Each row is a point on a tangle of strands that fork and nearly touch. The rows are in no order.
In the rows, 128 means zero.
Two points are linked if the straight distance between their rows is under 110. Some points are linked to none.
j315: [170 166 143 171 142 128  84 118  97  82 161 144 111 157 156 109 159  75
 108 122 117 103  78]
j788: [126 122  71 106 107 191 105 110 141 111 100 101 165 160 112 162 125 168
 180 175 148  97 118]
j64: [115 152 137 104  92 146 132  57 128 101 114  88 114 152  81  87 173 143
 133 161 155 100  53]
j999: [142 172 121 153 133 110 122 136  79  61 160  89 136 153 202 137 171 117
  96 114 104 122 102]
j956: [125 163 163 101 170 128 131 165 108 146  90 168 159  86 116 170 113 138
 148  85  98 174 164]
j953: [129 120 112  99 110 148 167 124 164 139  90 121 124 111  56 112 121 166
 148 141 132 154 140]
j484: [149  84  66 119  89 109 123 162 158  82 115  69 168 136 125 158 133 141
 128 140 134  45 140]
j416: [100 123 139 132 144 126 150 146 144 150  87 106 150 121 108 181 103 143
 194  98  90 128 155]
j548: [197 166 123 152 135 135  84 114 124 113 163 159  96 142 145  83 139  95
  93 131 145 118 107]
j39: [142 110 120 139 145 107  66 168 133 103 154 155 145  96 205 127 125 123
  92 128 136  89 172]
j758: [107  97 106 145 103 108 108 136 151 110 143 156 134 108 150 118 118 154
 134 173 127 110 188]
j631: [113 124 135  95 126 146 183 115 131 168 103 132 126 101  91 137 115 131
 102  82 133 208  97]
j413: [ 98 100 173 141 159  85 170 159 131 150  93 141 132  77 105 134 120  95
 152 108 117 130 158]
j271: [135 172 113 160 116  78 125 147  92  59 135 124 148 124 187  99 186 136
  97 156 137 119 169]
j360: [140 206 134 127 125  89 150 119 141  84  96  81 153 130 130 108 170 125
 142 107 153 180 141]
j774: [138 182 142 101 137 142 112 123 105 136 131 190 135 139 109 151 116 138
 144 129 130 214 159]
j611: [159 130 163 151 141 130 115 149 100 157 183 128 106 153 173 156  96  80
 112 108 109  93 123]
j443: [151 107 126  99  96 120 143 116 133 111 140  70 106 189  93 112 135 140
 112 107 118  50  64]
j467: [142 161 165 163 121 131 105 104  87 112 171 136 110 179 132 139 162  87
 142 130 101 103  74]
j34: [ 89  81 113 165 107 145 103 116 158 143 130 177  97 166  94 137 136 109
 155 173  99  75  73]
j150: [ 84 124 117 102 124 189 120  60 120 188 143 134 110 157 133 154 118 147
 110 143 135 167  60]
j167: [134 129 115 105  78 141 133 113 139 144 165 107 131 147  92 125 110 179
 130 183 149 143 174]
j732: [ 90 100 148 115 171 122 133 177 107 150 113 200 147  51 133 149  86 123
 112 122 120 145 184]
j527: [173 130 153 129 112 129 112 145  98 139 210 135 126 180 136 140 121 154
 115 155 118 114 156]
j417: [139 102  88 140 133 182 108 125 113 218  64 186 116 166  95 121 122 111
 124  84  82 108  75]
j769: [ 97 135  94 123 128 202 114  95  97 190 132 170 131 159 144 170 135 147
 128 122 113 186  85]
j551: [153 177 118  77 100 147 132  74 115  95 129  73 149 174 102 100 150 166
 128 150 162  87  54]
j755: [130  89  93  73 113 174 139  80 159 142  96  72 118 133 100 123 107 154
 146 110 158  85  67]
j486: [127  78 125 138 109  90 142 144 193 146 107 163 107 121  66 106 116 113
 149 139 123  89 139]
j811: [169 180 107 100 100 164 124 106 109  93 152  72 168 202 136 118 124 193
  92 145 155 119  71]
j319: [130 119 103 118 142 192 126 122  85 241  97 165 130 150 111 148 110 118
 133  76  83 145 115]
j853: [118 156 179 115 174  89  79 145 104  79 136 166 142  66 169 108 123  94
 118 147 148 133 199]
j41: [166 113 197 125 146  96 142 160  86 146 185 110 112 120 136 144 104  77
 100  90 122  94 143]
j485: [104 165 115 159 147 157 130  87 118  94 105 103 122 126 170 153 152 105
 149  78 101 163  58]
j318: [ 79 131 178 152 137  81 163 141  96 129 102 128 118  97 113 132 167  91
 158 143 128 139 153]
j493: [119 126 105  92 133 162 157  59 167 130  76 101 111 127  85  96 129 150
 122 115 139 128  33]
j542: [112 172 144 149 157 128 136 162 138 125  73 138 178 117 117 162 129 150
 183  91  89 158 162]
j762: [126 157  93 159 116 117 120 140 141  70  90 112 164 136 141 132 155 150
 155 153 133 118 145]
j215: [ 63 128 148 159 116  78 154 159 104 110  89 104 103 107 128 121 193  86
 144 162 133  80 157]
j370: [105 113 132 120  94 114 146 130 126 132 164 144 133 109 116 129 109 162
 150 192 130 150 210]
j592: [134 117  98 127  95 114 121 165 165 100 103  80 182 135 111 174 125 154
 176 149 135  68 172]
j223: [164 133 161 126 165 106 121 153 170 149  91 154 124 110  97  98 103 100
 154  72 126 122 146]
j308: [151 174 141  91 120 136 160  85 156 145 131  83 112 131 101 109 121 134
 115  95 169 203 121]
j523: [127 124 139 137 154  86 139 158 158 123 106  98 150  63 166 141 119 131
 136  83 132 141 179]
j797: [ 94 148 114 167 159 152 110 115 115 100 112 141 119 145 147 165 140  95
 163 114  83 132  52]
j53: [134 151 101 159 114  78 101 167 102  55 140 161 137 173 160  78 179 142
 108 169 115  78 142]
j312: [103 113 145 144 134  98 138 140 123 124 133 106 137  80 169 169 128 124
 132 132 127 156 176]
j805: [118  97  74 100 115 187 121 110 179 146  80  88 132 141  99 148 112 157
 164 122 129 102 109]
j704: [145 127 121 143 152  66 113 188 109  68 154 137 149 194 147 122 175 136
 111 138  95  84 138]
j235: [125 142 131 122 149 168 140  66 139 155  99 148  92 139 105  84 134 126
 108  94 131 158  27]
j386: [160 128 145 114 113 149 112 120 103 183 209 138 120 151 156 137 119 130
 103 143 154 159 161]
j974: [140 155 139  85 112 150 163 107 159 150 104 137 129 125  66  94 120 158
 118 106 141 206 130]
j87: [129 124 113 117  96 141 132  81 172 110 100 110  98 141  71  72 144 137
 128 144 137 110  65]
j717: [127 116 140 135 112  71 136 177 104  77 135 106 120 187 115 114 192 115
 114 145  84  43 126]
j128: [168 132 132 107 157 128 111 135 137 163 155 174 108  83 154 110 111 126
  98 131 166 183 186]
j541: [116 143 158 147 108 157 110  87  84 137 187 103 114 197 144 159 133 119
 132 139  95 106  52]
j580: [169 153 186 128 159 105 123 123 134 139 115 151  99 120  92  97 122  82
 153 114 125 130 128]
j88: [117 207 137 146 122  91 104 123  77  71 148 188 154 145 161  83 148 124
 150 186 146 148 193]
j943: [138 133 100 139 163 171 102 128 129 193 101 146 124 163 146 147 122 125
 168  79 104 134 122]
j532: [119 154 141 117  97 159 115 104  91 124 179  74 146 185 133 178 136 158
 144 159 112  98  92]
j905: [117  72 106 121 107 173 152 109 159 184 132  86 107 122 137 126  93 141
 106 114 152 130 122]
j313: [154 110 126 117 109  79 149 170 137  90 130  75 119 199  97 106 159 131
 115 116 101  59 100]
j649: [113 119 141 124 106 163 134  88 126 160 153 124 101 157 105 132 116 142
 130 154 128 144  81]
j146: [103  72 100 158 135 172 122 124 141 178 108 171 103 149  99 136 120  94
 139 110  98 100  69]
j276: [125 193 136 159 138 130 109  87  98  81 150 101 131 145 190 142 151  96
 126 101 119 159  66]
j137: [110  96 155 126  91 126 142 105 125 142 150 115  97 140  67 120 126 128
 147 176 126 112 112]
j389: [111  83 117 151 117 122 144 125 111 105 149  75 126 134 163 149 128 114
  99 121 114  89  90]
j744: [104 122 130 122 119 124 144 151 140 115 103  87 160 128 106 189 116 158
 200 160 112 115 175]
j477: [118  74  74 121 125 171 144 113 161 175 133 134 118 103 141 106 108 170
  93 132 149 182 146]
j888: [141  85 133 146 101 105 139 145 167 146 136 116 117 128 116 117 114 124
 122 117 131  88 140]
j288: [153 143 173 108 169 109  96 160 125 130 140 152 133  72 162 136 103 116
 107 120 145 153 195]
j977: [148 115 134 103 156 164 104 126 108 208 170 170 112 114 149 122  94 111
  94 146 159 183 176]
j106: [156 164  96 129 100 139 118 142 164 143 119 112 153 159  91 102 104 184
 152 157 161 151 172]
j488: [123 155 157 112 133 136 156  72 144 137 122 116  99 125 115  87 134 110
 111  81 153 180  61]
j859: [152 101 114 112 103 141 141 135 152 158 165  74 130 153 142 138 106 163
 102 117 132 104 141]
j651: [158  95  74 121  74  97 114 169 178 102 128 119 156 147 120 114 126 161
 110 165 138  67 170]
j646: [166 141 119 119 175 121  54 153 170 101 100 175 142  84 156  91 113 111
 111 107 142 119 170]
j679: [ 89 143 144 123 157  95 100 156 118  82 108 181 162  67 162 117 114 151
 146 140 127 152 209]
j880: [103  82  67  88 106 168 135  92 146  85  95  96 119  89 100 109 137 141
 132 162 171 119  91]
j735: [105 137 129 135 135 134 190 140 100 144  73 154 145  60 107 157 121 127
  95  84 106 190  97]
j274: [159 130 163 132 158 128  86 141 123 151 142 161 110 134 141 138 106  87
 156 115 120  97 135]
j561: [146 196 132 126 128 111 129 115 126 111 125 127 147 143 132 135 144 137
 143 133 159 201 160]
j680: [128 110 127 144 108 123 147 109 116 119 145  62 100 157 147 124 122 110
 114  89 105  78  49]
j947: [ 88  46  70 139 130 139 150 133 159 129 127 147 122  68 143 128 103 143
  96 163 154 149 145]
j773: [ 95  62 136 140 107 120 163 121 153 154 112 155  96 134  46 107 114 106
 147 156 127  97 102]
j748: [143 149 137 127 121  96 161 124 149 103 110  58 141  97 142 126 130 134
 134  87 145 164 157]
j671: [185 132 188 129 121 105 137 137 109 152 191 123  99 127 113 106 115 106
  90 108 140 134 139]
j829: [126 137  98 119  86 166  99 114 110  96 147  87 153 162 126 165 136 162
 162 180 120  98 115]
j581: [ 81 116 134 164 131 150 120 103 118 117 114 144 111 148 102 147 142 106
 171 156  89 114  53]
j470: [139 174 131 142 128  94 128 122  94  73 170 106 145 116 200 142 163 128
  95 137 131 163 158]
j7: [ 72  84 131 155 156 120 157 130  96 141 153 140 130  82 154 169 107 110
 123 158 131 155 155]
j234: [168 126 117 157 158 112  91 144 155 106 126 140 126  87 197 113 123 102
 103  99 140 110 136]
j928: [162 142 127 127 177 119  96 168 175 131  76 162 134  97 143 118 108 124
 142  66 120 121 168]
j72: [121  90 145 148 120  77 166 151 104  99 142  80 113 114 161 127 157 100
  92 114 118  91 129]
j328: [182 144 123 126 152 149 101 111 140 146 151 149 100 120 139  86 117 108
  92 113 165 162 127]
j425: [ 61  81 100 148 156 131 175 119 114 127 149 136 129  73 154 133 121 115
  77 155 153 177 119]
j621: [136 140 113 137 163 194  93 106 103 181 139 174 115 159 152 143 132 110
 138 116 120 154  93]
j822: [102  71 160 132 177  97 133 176 140 157 119 171 133  57 125 123  78  98
 132 114 136 112 167]
j848: [158 111 172 123 117 123 159 110 140 175 161 118  97 126  89  87 100  99
 114  98 157 130 113]
j810: [ 73 117 143 102 157 104 138 159  84 111 115 216 145  48 143 126 104 139
 124 157 114 179 197]
j520: [104  94 117 135 110  76  93 170 157  93 134 144 161  95 180 135 130 143
 111 143 119  78 183]
j759: [142 133  89 108 112 137 146 142 177 140  89 146 153 125  69 109 105 196
 164 154 135 156 183]
j371: [ 92 102 148 148 109  60 170 172  86  92 131 111 105 108 153 107 188 105
  87 148 131  72 169]
j144: [135 189 156  89 155 141 130 130  89 152 112 181 141 129 107 201 125 127
 134  92 104 204 147]

A fork is a point with three links, a tip a point with one. Leave the first point through the second and follow the links. Name the first fork or tip that comes.
j758; j520 | j848
j360; j561 | j651
j485; j276 | j128
j580; j223 | j974

A fork is a point with three links. Follow the links from the first point to the second and name the forks in between, in order.
j167; j493 | j974
j274; j811 | j974, j493
j758; j977 | j974, j493, j128
j328; j313 | j128
j72; j488 | j128, j493
j87; j822 | j493, j128
j853; j759 | j128, j493, j974
j467; j758 | j493, j974

Follow the links from the first point to the second, and from the first to the third. Name the last point that the two ways share.
j386; j87; j999 | j128
j106; j64; j128 | j493
j810; j758; j551 | j493
j223; j735; j87 | j974
j611; j87; j735 | j974
